Points on a hilly landscape, in no order, each with its height.
From any point a climber steps to the highest of the 2 points nearest to it. It stops when none of these is higher. Distance is the straight distance between rows; heights are no part of it.
q_848 height 3.91: [ 21 -10  37 -56 -11   1  10   0 -16  11  21  -7   6 -28  11  12  38   1
  28 -11]
q_355 height 1.34: [ 24   3  -3 -21  18  22   8 -18   1  40  33   6  38 -21  19 -14  15  23
 -28  36]
q_139 height 2.50: [-13  -3 -60  14  32  11 -11 -28   1   9  31  20  21  -9  11 -11   2  -9
 -30  35]
q_762 height 1.24: [ 24   2   5  -2  19  43  -6   0 -18  24  17   5  15 -21  11 -33   2  34
 -24  14]
q_863 height 2.22: [-22  -8 -57   0  49   7 -24 -43 -21   5  21  26   4 -33  32 -15  29  -9
 -10  15]
q_551 height 2.87: [ 51 -34  65  14 -24 -26 -11  49  13 -19 -52 -17 -30  12  -3 -10  -5   9
  40 -64]
q_715 height 1.79: [-18 -33   7   4  -5  25 -30  -2 -46  -4  -9   7 -39 -35  17 -45  10   3
  31 -46]
q_234 height 2.27: [ -4 -15  -7  32 -18   6 -18 -40  21  36 -34  45  11 -16  17 -26 -24 -10
 -44  23]
q_561 height 2.55: [  6  12 -12 -53  40  -1  -3 -28 -22  12  21   0   9 -32  24   4  53   8
  14   0]
q_103 height 2.17: [ 28  -7   1 -64  22  -2  -3 -28  -4  18  39   9  30 -42  29  21  49  14
  13   5]
q_490 height 1.20: [ 27  19  51 -54 -20 -10  38   5  17  14   8 -20  34  -9   2  37  23   3
  13   7]
q_987 height 1.97: [ -7 -36  10  38 -35   8 -26 -32   7  33 -43  42  -4 -26  20 -37 -26 -20
 -23  -5]
q_530 height 1.81: [ 10 -16   1  -5 -21 -12 -16  -9  17   1 -18  21  -6   2   0  16   9 -18
  -4   1]
q_349 height 2.38: [ 19 -43  47 -18 -48 -20  15  29   5  10  36 -13  10  -8   5  15  11 -22
  20  10]
q_334 height 1.36: [  9   9  66 -31 -46 -47  51  16  33   8  -9 -25  30   5  -5  50   9 -33
  25   7]
q_996 height 2.19: [ 16 -37   8  47 -17  11 -39  25  -6 -33 -12  18 -25  -7  -2 -25 -27  10
   9 -32]
q_267 height 1.37: [  4  44 -44   9  36   6  -5  -5  27 -39 -47   9   1  28 -16  38   8   3
 -32   5]
q_191 height 2.67: [-27  28  31 -35  -8 -11  28  10 -31   2  -2 -35 -17   2 -21   7  13 -20
  37 -23]
q_969 height 2.01: [ 11 -32  54 -45 -42 -25  34  27   1   9  57 -21  27 -15  10  33  25 -22
  36  14]
q_735 height 0.09: [-14  17 -41 -27  38 -19  18 -40  11  42  50  -3  38  -3  18  13  12  -1
 -16  48]
q_89 height 2.49: [ 10  57  28 -49  18 -10  55 -13   8  30  11 -30  46  -3  -5  31  20  17
  -6  23]
q_534 height 3.31: [-24  33 -46  27  59  41  13   8 -25  -7  18 -23   4   8   8 -34  -7  27
 -31  22]
q_212 height 3.12: [ -1  37  21 -64  23 -22  44 -33   8  41  29 -18  41 -21  20  25  26  16
   6  27]
q_47 height 4.86: [  4 -26 -26  50 -10  13 -33  25  -1 -38  19  14  -3  11 -17  -9 -33  -1
 -11   3]
q_196 height 1.56: [-18  -6  -9  -7  26  33 -18  -1 -47  -9   7   2 -27 -31  16 -39  20  16
  16 -22]
q_328 height 0.97: [-34   7 -14  15 -21 -14  16  13  -1  -7  10 -13 -16  39 -29  16 -18 -28
  -3  19]
q_577 height 5.00: [-37 -17 -35  30  -3   3 -30  12 -10 -56  -7   7 -44  10 -12  -1 -10 -23
  15 -22]
q_102 height 4.23: [-17  25  28 -65  12 -19  34 -44  -1  49   8  -8  17 -28  24   6  29   7
  14  10]
q_485 height 1.55: [ 16  -7  21 -25  -9   7   7 -28  10  47  11  19  25 -25  23  -9  11  14
 -20  24]
q_435 height 2.60: [ 46 -29  51  44 -18 -10 -26  43   8 -32 -52  -2 -36  16   1 -33 -27  38
  41 -74]
q_389 height 4.77: [ 35  -8 -49  17  24  29 -39   1  18 -30   1  29  21  -5  -2   8   3   8
 -31   9]
q_176 height 4.62: [-27  -9  21  38 -19  -5   6  35 -34 -17  18 -22 -44  24 -15 -36 -41  18
  37 -30]
q_759 height 1.58: [-11  30 -38  14  26   8   1 -21  25  -6 -34  14   0  22  -4  10  -4   4
 -40  24]
q_977 height 4.24: [-26 -36  16  52 -30  -2 -12  26 -31  -3  21  -4 -36   7  -7 -44 -45   1
  24 -17]
q_309 height 3.07: [ -8  13 -46  43  44  44  -5  -5 -10   5  13   7  19 -10  16 -44 -20  21
 -51  33]
q_177 height 2.45: [  9  19   2  -8   0 -11   6 -43  47  41 -37  25  18   2  16   9  -3  11
 -37  29]
q_861 height 3.20: [ 12  -4  50  14 -40 -21  15  21  30  10 -73 -16 -21  30 -11  -2 -21 -12
   7 -31]
q_881 height 4.40: [ 11   9  23   5   6  27  -7  16 -19 -10 -27  -7 -28  -1  -1 -30  -5  35
   8 -31]
q_591 height 3.11: [ -5   2  39  13 -43 -16  31  26  10  19  -5 -20  -4  34 -21   7 -23  -9
  -2  14]
q_585 height 3.21: [ 36 -26  43  13 -17 -28 -17  56 -10 -42 -30 -22 -39  16 -13   3  -1  -2
  56 -65]
q_959 height 2.84: [-25  -7 -35  47  20  36 -23  -7 -17 -15   4  15  -7 -19   7 -41 -26  11
 -28   9]
q_181 height 2.78: [ 27   9 -44   1  25  27   8  12   8   7  45  -8  41  15 -13   5  -4  12
 -30  31]
q_258 height 5.15: [ 18 -16  52 -27 -26   8   6  22 -21  13   5 -17 -12 -13   3 -14  12  10
  28 -24]
q_91 height 2.03: [ 11  66  38 -34  17   8  51   4 -11  23 -16 -33  25   2 -19  19  16  23
  -5   3]
q_851 height 0.29: [-38  15 -40 -27  19 -37  12 -43   9  23  30   3  13   8   2  29  10 -22
  -2  35]
q_973 height 2.44: [ 27 -17  25  57 -16   5 -30  29  22 -39 -64  10 -34  13  -1 -23 -41  33
   8 -55]
q_785 height 3.83: [ -8  31  -2  32  30  30  11  34 -35 -36  10 -26 -20  20 -18 -24 -27  63
   7 -23]
q_369 height 3.26: [ 38 -16 -49 -31  42  -4 -23 -39  18  21  50  24  55 -34  28  22  32   7
 -13  23]
q_218 height 4.48: [  4 -25  -2  44 -29   1 -19  19   9 -10  -4  14 -10  17 -11 -10 -30  -9
 -14   9]
q_532 height 4.33: [-22  -3 -43   1  23  10 -31  13 -24 -61   6   3 -32  -1 -12  10  16 -16
  18 -20]
q_887 height 3.90: [-40 -43 -14  62 -22  10 -30  12 -43 -19  30  10 -28 -15  -1 -45 -41  -9
  12 -15]
q_670 height 0.89: [ 28   6  33 -44 -20 -16  35  -8  39  26  27  -6  51  -2   8  43   9   9
  -8  35]
q_434 height 1.22: [ 10  32 -30  18  15   9   7  22  16 -33 -19  -8   9  42 -32  39 -10  12
 -27  10]
q_410 height 3.59: [-27  46 -17  23  50  35  26  27 -41 -17  15 -38 -10  19 -12 -26 -16  48
 -10   1]
q_237 height 5.29: [ 21 -19 -41  48   3  24 -44  11  18 -44  -3  31   7   2 -11   2 -24  -2
 -30   4]
q_117 height 2.35: [ 24  35  66 -24 -21  -3  36  20   8  13 -44 -29   6   8 -20  17   3  10
  13 -24]
q_380 height 1.95: [-15  28  -8   8  -5 -11  12 -33  40  22 -53  17  -2  25  -1  11 -13  -6
 -35  21]
q_120 height 2.77: [ 37  11  60   3 -29  -8  14  35  17  -1 -50 -21  -6  22 -16   8 -10  15
   9 -31]
q_172 height 4.05: [-33 -25   1  53 -40  -9  -2  14   2   1   2   5 -26  24 -14 -24 -47 -23
  -6  13]
q_32 height 3.61: [-31 -20  22  34 -52 -23  21  14   6  24  -2 -10 -22  32 -15 -13 -36 -31
  -4  17]
q_668 height 6.14: [-24  13 -14  -1  22  20   5  20 -46 -17  33 -23 -20   7 -14 -21   0  15
  16  -5]
q_270 height 4.21: [-27 -14   7  43 -25   8 -13   2  16 -11 -61  10 -41  13  -2 -32 -35  -5
  -3 -32]
q_531 height 2.32: [ 27 -20   5  68  -6  22 -48  17  14 -43 -40  30 -18  -9   1 -31 -43  32
 -16 -34]
q_131 height 2.63: [  6  -4 -22 -27  -7 -28  -8   3   9 -26  22   4   7  14 -17  49  26 -35
  13   7]
q_909 height 1.68: [-16 -21  13  20 -30   9 -16 -29  22  31 -70  28 -21  -9  17 -36 -17 -13
 -14 -21]
q_261 height 0.52: [-37  20 -45  -7  11 -24   8 -24  13  -5   6   4  -5  24 -15  30   5 -32
  -7  25]
q_329 height 2.54: [  2 -15 -40  14  -3  10  -6  12   2  -5  48   3  20  17 -19   8 -11 -12
 -16  27]
q_844 height 2.30: [-10 -13 -26  -9  -9  -7   3  25 -16 -17  59 -16   6  22 -25  23   1 -28
  12  17]
q_311 height 1.96: [-14  58  47 -37   2   0  46   8 -27  16 -17 -41   2  -2 -25   8  14   1
  25 -18]
q_756 height 0.96: [ 13   7  46 -24 -42 -29  39  -6  45  28 -11  -6  27  10   1  35  -1 -12
  -8  22]
q_23 height 4.06: [ -2  22  -2  26  22  32  -2  23 -16 -29 -23 -12 -24   9  -9 -20 -17  44
  -4 -20]
q_327 height 4.39: [-19  -4  -6  11  -9 -17  -7  40 -28 -51  13 -22 -36  26 -31  16  -4 -22
  39 -28]
q_310 height 4.22: [ 34   0 -42 -13  39  15 -36 -19  13 -19  -6  31  18 -16  12  14  29   4
 -21   6]
q_291 height 1.10: [ -2  20 -14  11 -10  -6  16  23   8 -14   8 -15   7  43 -36  33 -14  -9
 -11  17]
q_633 height 3.77: [  7 -23  16  -4 -14 -28 -18  46 -23 -50  -3 -20 -41   8 -21  20  15 -29
  57 -49]
q_477 height 2.83: [-18  32  17 -68  17 -40  23 -52   9  30 -13  -6   9 -26  18  31  34  -4
  25  -6]
q_42 height 2.70: [ 25 -31  43  10 -46 -18   8  34  12  10  15 -10  -1  11  -8   6 -11 -12
   6   9]
q_48 height 3.10: [  7   6   7 -51  17   5  -3  -5 -28  -6   7  -5  -8 -24   6   7  45   0
  29 -21]
q_94 height 1.80: [  7  28  49 -30 -29 -33  38  13  18   5 -28 -26   9  11 -20  40  11 -25
  21 -12]
q_620 height 0.76: [-46  -7 -27   7 -21 -29   4 -16   9  -1   6   8 -20  24 -11  16  -6 -47
   2  18]
q_594 height 5.08: [  5   8  -3 -17  10  16   5   8 -17   1  19  -9   1   2  -8  -1   8   8
   1   8]
q_830 height 4.20: [  2  13  20 -26  -8   2  13  -4   0  15 -13  -3  -4   2  -3   2  12   1
   1  -1]
q_513 height 2.58: [-22   0 -24  39   4  23 -11 -25   4  16 -17  28   1  -9  11 -35 -26   0
 -43  25]
q_148 height 2.76: [ -1  27 -30  -9  61  24   7 -22 -20  31  21  -4  18 -18  35 -34  27  18
 -26  31]
q_416 height 3.01: [ 11  26 -45  -5  53  27  13  -4  -7  15  31 -12  30   4   8  -8  12  18
 -32  34]
q_37 height 2.96: [ 21 -24 -64  10  35  -1 -37 -47  11  18  36  42  53 -36  25   4  10 -11
 -31  30]
q_6 height 3.06: [ 33   8 -14 -20  18 -18 -15 -51  56  28 -11  33  39 -12  24  29  12  17
 -35  31]
q_326 height 2.48: [ -5  -1 -36 -22  50   1  -6 -44 -19  38  43  12  25 -35  41 -16  34   6
 -10  29]
q_792 height 4.83: [-44   0  -8  33 -20  -7  -2   2  18 -25 -64  -2 -46  29 -13  -7 -27 -23
   0 -26]
q_199 height 3.68: [ 38  -8 -32 -28  25  -9 -27 -34  29   5  11  30  36 -18  15  34  30   5
 -18  17]
q_749 height 3.22: [ -1   9   4 -43  -3 -21  12 -11   4   0  15  -4   7  -2  -8  36  28 -19
  15   5]
q_345 height 2.74: [  4  -9 -74  30  46  19 -36 -37   4  -4  17  39  38 -31  23 -18   3 -10
 -41  27]
q_924 height 1.82: [ 24 -13  26 -50  -6  -6  12 -33  17  41  32  13  41 -36  34  16  29  17
   1  21]
q_370 height 5.17: [-41   4   1  20 -11   0  12  29 -40 -16  30 -28 -34  25 -25 -16 -25  -2
  26  -9]
q_876 height 3.72: [ -9 -12  39  29 -33  -1  -1  12  20   4 -80 -12 -38  25  -2 -33 -31   2
  12 -50]
q_182 height 6.08: [-59 -15 -17  29 -19 -10  -6   6 -10 -28 -19  -5 -52  19 -12  -9 -23 -34
  19 -20]
q_960 height 1.35: [  4  -4  -7   0  23  35 -19 -14 -24  11  -3  15  -5 -30  22 -38  10  18
 -13   0]
q_690 height 1.57: [ 15   0  52 -68 -22 -20  41  -1  10  15  39 -16  42 -26  17  42  32  -5
  36  11]
q_914 height 3.60: [-29  -9   6 -16 -18 -18   4  14 -27 -13  11 -17 -32  10 -17   8  10 -34
  35 -16]
q_558 height 2.02: [  0 -43  13  33 -13  19 -44  12 -25 -25 -27  17 -42 -26  12 -43 -12  12
  29 -60]
q_882 height 2.18: [ 19 -29 -28  -4 -15 -26 -32 -11  30 -16   6  31  12   5  -1  42  18 -36
  -3  11]

Where does a climber stop that starts at each point below?
q_490 | q_237
q_851 | q_237
q_558 | q_327
q_863 | q_237
q_334 | q_182
q_380 | q_237
q_355 | q_258
q_844 | q_668

Call two points neighbours if one is among the 2 nearest of the other. Go from one point of each pair to the other, from neighbour to neighbour, staying as high as possible. Name the lowest point that can't be avoided.
q_668 / q_416 | q_844
q_102 / q_182 | q_311
q_668 / q_258 | q_830
q_327 / q_182 | q_532
